The views of a scene show one set of named points, each view turned or mirrored, and shifted as a whole, with a little noise and some points left out.

Scene 1
View 1
tonif: [  2  -5  18 -28  -1  10 -17  -1  -8  -3  13 -12   2  26   3   8   2  -9
   5  17  -6   6]
Fopo: [ -7 -14  11 -58   7  -9 -30  22  -1  37  -2 -47 -40  18  -4   3   5 -16
  42  26   9  17]
tid: [ -8   9   3 -38  11  -3  -6   4   0  20  -6 -20 -20  20  15   3   0  -4
  16   8  12  -1]
Nubi: [  4  12   7 -24  12 -13  -8   7 -15   0   0 -19  -8  24  42  -1  -7   0
  13  -3   6  -5]
Nere: [-16 -29  44 -42  32  -2 -37 -32 -11  25   7 -33  -1  42 -22  -6  19  -9
  -5 -25  12   7]
kini: [  7   5  18  -7 -11  28  -4 -16  -7 -26  21  18  30  26   4  10   0  -6
 -21  19 -15  -4]
dig: [  0   9   3 -28  -3   9  -3   4  -1   1   5  -6  -5  23  12  12  -1  -5
   6  20   0   3]
medob: [  8  12   8 -15 -12  17  -6   6  -7 -12  12   2  10  11  20   3  -9  -8
   2  28 -10  -4]
vimem: [  0  -2  28 -18  11   7 -19 -16 -14  -3  12 -10  15  24  14  -8   0  -6
  -7  -6   0  -6]
vovu: [  9  17   6 -10 -14  19  -2   7  -7 -15  12   7  14   6  27   0 -13  -7
   0  28 -10 -10]
nov: [ 14 -15  27 -22  -4   4 -30   2 -20 -19  24 -18  10  32  12   6  -1 -11
   7  19 -17  13]
Zupu: [  3  -3  26 -14   3  14 -16 -15 -13 -12  17  -2  20  26   9  -1   0  -7
 -10   5  -7  -3]
pano: [ -4   5   4 -36   3   3  -8   9  -1  15  -1 -18 -16  17  10   6   0  -7
  17  19   6   2]
fen: [ -4   4   6 -32   1  10  -6  -1   1   7   3  -9  -7  24   3  11   3  -6
   6  18   2   3]
View 2
tid: [ -2   4   8   2  37 -10   4 -13  -6  -2 -10  16  16 -18  19  -9  10  16
  -4  -6 -11  12]
Fopo: [ -3  10  31   1  52   3  15 -29  -4   3 -17  11  -2 -52  11 -13  -1   0
  23 -20  -1  40]
medob: [ 18   7 -13   5   2  -1  -8  12   0   8   3   6  -4  -4   8 -17  37  17
  -6 -16   4 -12]
Nere: [-50  -6   3   3   0 -25  40   1   3 -29  -3  14   5 -28  27  -6 -12 -25
  14  28   2  30]
fen: [  5   6  -1   3  23 -11   3   5  -3   0  -1  10   4 -15  18  -6  23   1
  -8  -9  -4  12]
kini: [ 12   1 -29   7 -22 -13  -1  37   3  -2  16   3 -10   8  15  -9  46  -2
 -17  -3   6 -14]
Nubi: [  8  -3  -1  10  16  -4  -2 -18  -9 -14  -7  14   9  -2  21 -15   9  40
   3   1 -15  -4]
vovu: [ 21   8 -16   4  -1   0 -12  13  -1  11   4   7  -1   3   6 -19  42  25
  -9 -17   4 -21]
vimem: [-16  -3 -13   6 -11 -13  11   7   1 -13   2  11   4  -3  17 -15  15   9
   2  10   3  -7]
dig: [ 15   4  -4   6  21  -8  -2   5  -4   0   1  10   2 -11  17  -7  27  10
  -9 -12  -7   6]
nov: [ 12  -2  -9  13 -15   4   7   7  -1 -15   7   0 -30 -15  13 -16  21   5
  19  -5   5   9]
Zupu: [ -3  -1 -17   7 -15 -10   7  14   1 -10   6   7  -4  -1  16 -14  24   8
  -1   5   4  -8]
pano: [  6   7   8   3  33  -7   3  -8  -4   3  -7  13   7 -21  15 -10  17  11
  -2 -13  -6  12]
View 3
dig: [  7  13 -13  -1   5  -1  -3  -6 -18   6 -11 -16 -15  -7  -7  -1  -7   8
  -3 -12  18  -7]
nov: [ 24   2  -6  10 -15 -15   4 -17 -21   7 -10  -5  15  -2  -3   7  10  -4
  -4  22  18 -21]
tid: [  4   5 -31   5  10   7 -21  -8 -24   1 -15 -10 -29   1  10 -10  -8   9
   8 -18   9  -1]
vimem: [ 12  -7 -10  -3  -6   4 -24 -20  -8  -4  -3   1  14  -3 -16  -3  11  -1
  16  -4  11 -20]
pano: [  3   8 -26   4   8   4  -8  -4 -26   7 -17 -11 -25  -1   8  -7  -8   3
   4 -10  12  -3]
medob: [  4  12  -8 -14  -5   0  10  -9 -13  12 -10 -11   2 -14 -20  -5 -12   2
  -3  -5  33 -21]
kini: [  6  11  15 -17  -3  -1   3  -8   1   5   4 -13  21 -17 -44  10   3  -2
  -1  -9  24 -22]
vovu: [  1  12  -9 -21  -8   2  11 -10 -11  12 -10 -11   5 -18 -25  -9 -16   5
  -3  -8  41 -25]
tonif: [ 12   6  -8   5   1  -4  -3  -8 -19   6 -10  -9  -2  -2  -6   4   5  -3
   1   3  11 -11]
Nubi: [ 15   1 -34   1  -9  -3 -27 -26 -19  -4 -14  -8 -12  -5   6 -15 -12  24
   3 -13  29 -18]
fen: [  5  11 -13   2  10   2  -7  -3 -20   6 -10 -14 -16  -3  -5   2  -1   1
   2 -10   9  -3]
Fopo: [  7   2 -44  27  14   4  -3   2 -48  12 -29  -3 -42  16  43  -9  -2 -11
   8  11  -8  10]
Nere: [ 17 -21 -12  26  11   5 -49 -15 -17 -13   0   8   4  17   7   9  40 -18
  31   3 -34   3]
View 4
vimem: [ 14  11  -3  -2  17   0  -1   8  17  -4 -10 -25 -12   7   4 -10  11  -1
 -10   3   5  -2]
Zupu: [  6  10 -10   8  19  -4  -2   6  21  -3 -17 -22 -13  -5   3 -10   8   2
  -4  -7   2  -2]
kini: [  5  10 -22  22  22  -5  -5  -1  35  10 -31 -16 -11 -24   9 -10   2  11
   2 -27   1  -3]
Fopo: [-11   3  21 -18  14  26  21 -22 -28 -35  65 -27  -8 -24 -22   6  15  -3
  -1  28  10  -9]
vovu: [ -4  24 -17 -10  21  18  -8 -13  15  11 -22 -16   8 -27  -1  -2   1  19
  -3 -23  -4 -18]
dig: [  3  18  -1   3  20  23   7 -17  10  -6  11 -23  -3 -25   1  -2  -2  15
  -5  -7   9 -11]
tonif: [ -5   7  -4   7  17   3   6  -4   9 -15   6 -24 -12 -15  -4  -5   7   2
  -1   0   5  -5]
pano: [  5  15   8 -10  18  27  10 -19  -1 -11  27 -24  -2 -21  -5   0   3  10
  -5   5  10 -10]
Nubi: [  1  34   7 -15  18  31   2  -5   2 -14   3 -37   3   8   5  -2  -3  15
 -21   6  12 -19]
medob: [ -5  20 -13  -5  21  15  -3 -12  12   4 -13 -17   3 -27  -2  -2   3  16
   0 -17  -3 -14]
tid: [ 15  18  13 -12  18  32  11 -18  -1 -12  32 -27  -2 -11   0  -1   2   9
 -13  10  15  -8]
View 5
pano: [  0  -4 -10  10 -10 -23   7   7   0  -8 -11   4   7   5   1  -2   9  -2
  -4  -1  16   9]
medob: [ 13 -17  -2 -14   4  -4  10  18  -2  16 -13  -5  -1   4   2   6 -18   5
 -13  -1  10 -15]
Fopo: [-24   6 -17  15 -19 -56  -3   1  20 -29 -12  11   3   7   0 -16  29 -25
  -9  -9  18  30]
dig: [  8  -3  -6  -2   0  -9  12   3  -3   2 -10   2   3   5   0   5  -2   6
  -1   1  12   0]
tonif: [  6 -11  -3 -14   3 -14   5  -2   8  -2  -6  11  -7   7   1   0   2  -3
  -2   8   9 -10]
Zupu: [ 20 -29   4 -22   7  -4   1   2   0   3  -1  15  -9   3   3   1  -1   6
   0  19   8 -31]
Nere: [  9 -30   0  -4 -10 -27 -12 -22  12 -39  13  54 -13   2   3 -18  52 -10
  21  39  16 -16]
fen: [ 6 -3 -7  1 -3 -8 11  2  1 -5 -9 11  0  6 -1  2  6  1  0  4 16  3]
vovu: [ 17 -21  -1 -13   5   0  12  24  -8  22 -14 -11   2   2   3   9 -23   9
 -16  -1  10 -18]
nov: [  0 -17   2 -35  13 -29  -3 -10  15   2  -4   4 -12   7   3  -4  -5  -5
  -4   9  -2 -24]
vimem: [ 19 -34   2 -14   1 -11  -1   3  -4  -1   1  15  -2   1   4  -2   6   9
   3  21   8 -29]
kini: [ 28 -21   5 -30  17  23  14   5  -1  19  -5  12 -15   7   0  10 -18   9
  -1  16  10 -33]
View 6
Nubi: [  5   1 -20  -8   8  -2 -39  25   9  36   9  -4  16  -6  13  -2   9 -20
  -4 -10  19  -3]
vimem: [ -2 -27 -11   7  -1  -3 -24  20  11  31 -21  10  27   8  11 -15 -14 -19
   5 -16   8  19]
nov: [  3 -22  -6 -11   7 -20  -6  24  -4  14 -24  -1  40  25  -9  -5 -18 -25
 -15 -15  18   4]
tonif: [  1 -17  -8 -11   8  -7  -2  15   0  12 -20  -4  21   9   3 -11 -18 -21
  -2 -11   9   5]
vovu: [-11   0 -25 -17 -10 -11 -23  11   9  -3 -23  -3  25  -7   0 -27   6   2
 -16 -13   7   3]
Nere: [  9 -47  12  23  16  12   5  24   0  55 -18  15  16  24  24   5 -46 -51
  36 -14   6  24]
Fopo: [  1  17   1 -10  21  16  32  15 -26  29   5  -4   2  12  16  26 -20 -47
  22  -6  20 -32]
Zupu: [ -2 -30 -11   0  -2 -10 -19  18  11  17 -29   5  31   9   3 -21 -16 -15
  -3 -15   5  22]
dig: [  2  -6 -14 -18  10  -3  -9  11   3   9 -11 -10   9  -7   9 -15  -9 -15
  -1  -6   6   1]
fen: [  2  -9  -9 -14  11   1   0  10   1  11 -12  -9   6  -3  12 -12 -15 -20
   6  -5   4   2]
kini: [ -4 -35 -15 -12  -5 -18 -20   9  18  -6 -40  -3  28   1  -2 -40 -16   0
 -14 -13  -4  29]
pano: [  0   4 -11 -12  11   6   0  12  -4  18  -4  -7   4  -4  15  -2  -9 -24
   9  -6   9 -10]
tid: [  3   2 -12  -7  14  11  -7  14   0  28   4  -7  -1  -9  22   0  -8 -27
  15  -5   9  -7]
medob: [ -9  -3 -20 -16  -5 -10 -15  11   6   0 -23  -4  24  -3   0 -23  -1  -3
 -12 -13   8   3]

In a view up to two points have been moved. Name them for each view, in the order of its rows, or write -.
view 1 -> -
view 2 -> Zupu
view 3 -> kini
view 4 -> tonif
view 5 -> vimem
view 6 -> Nubi
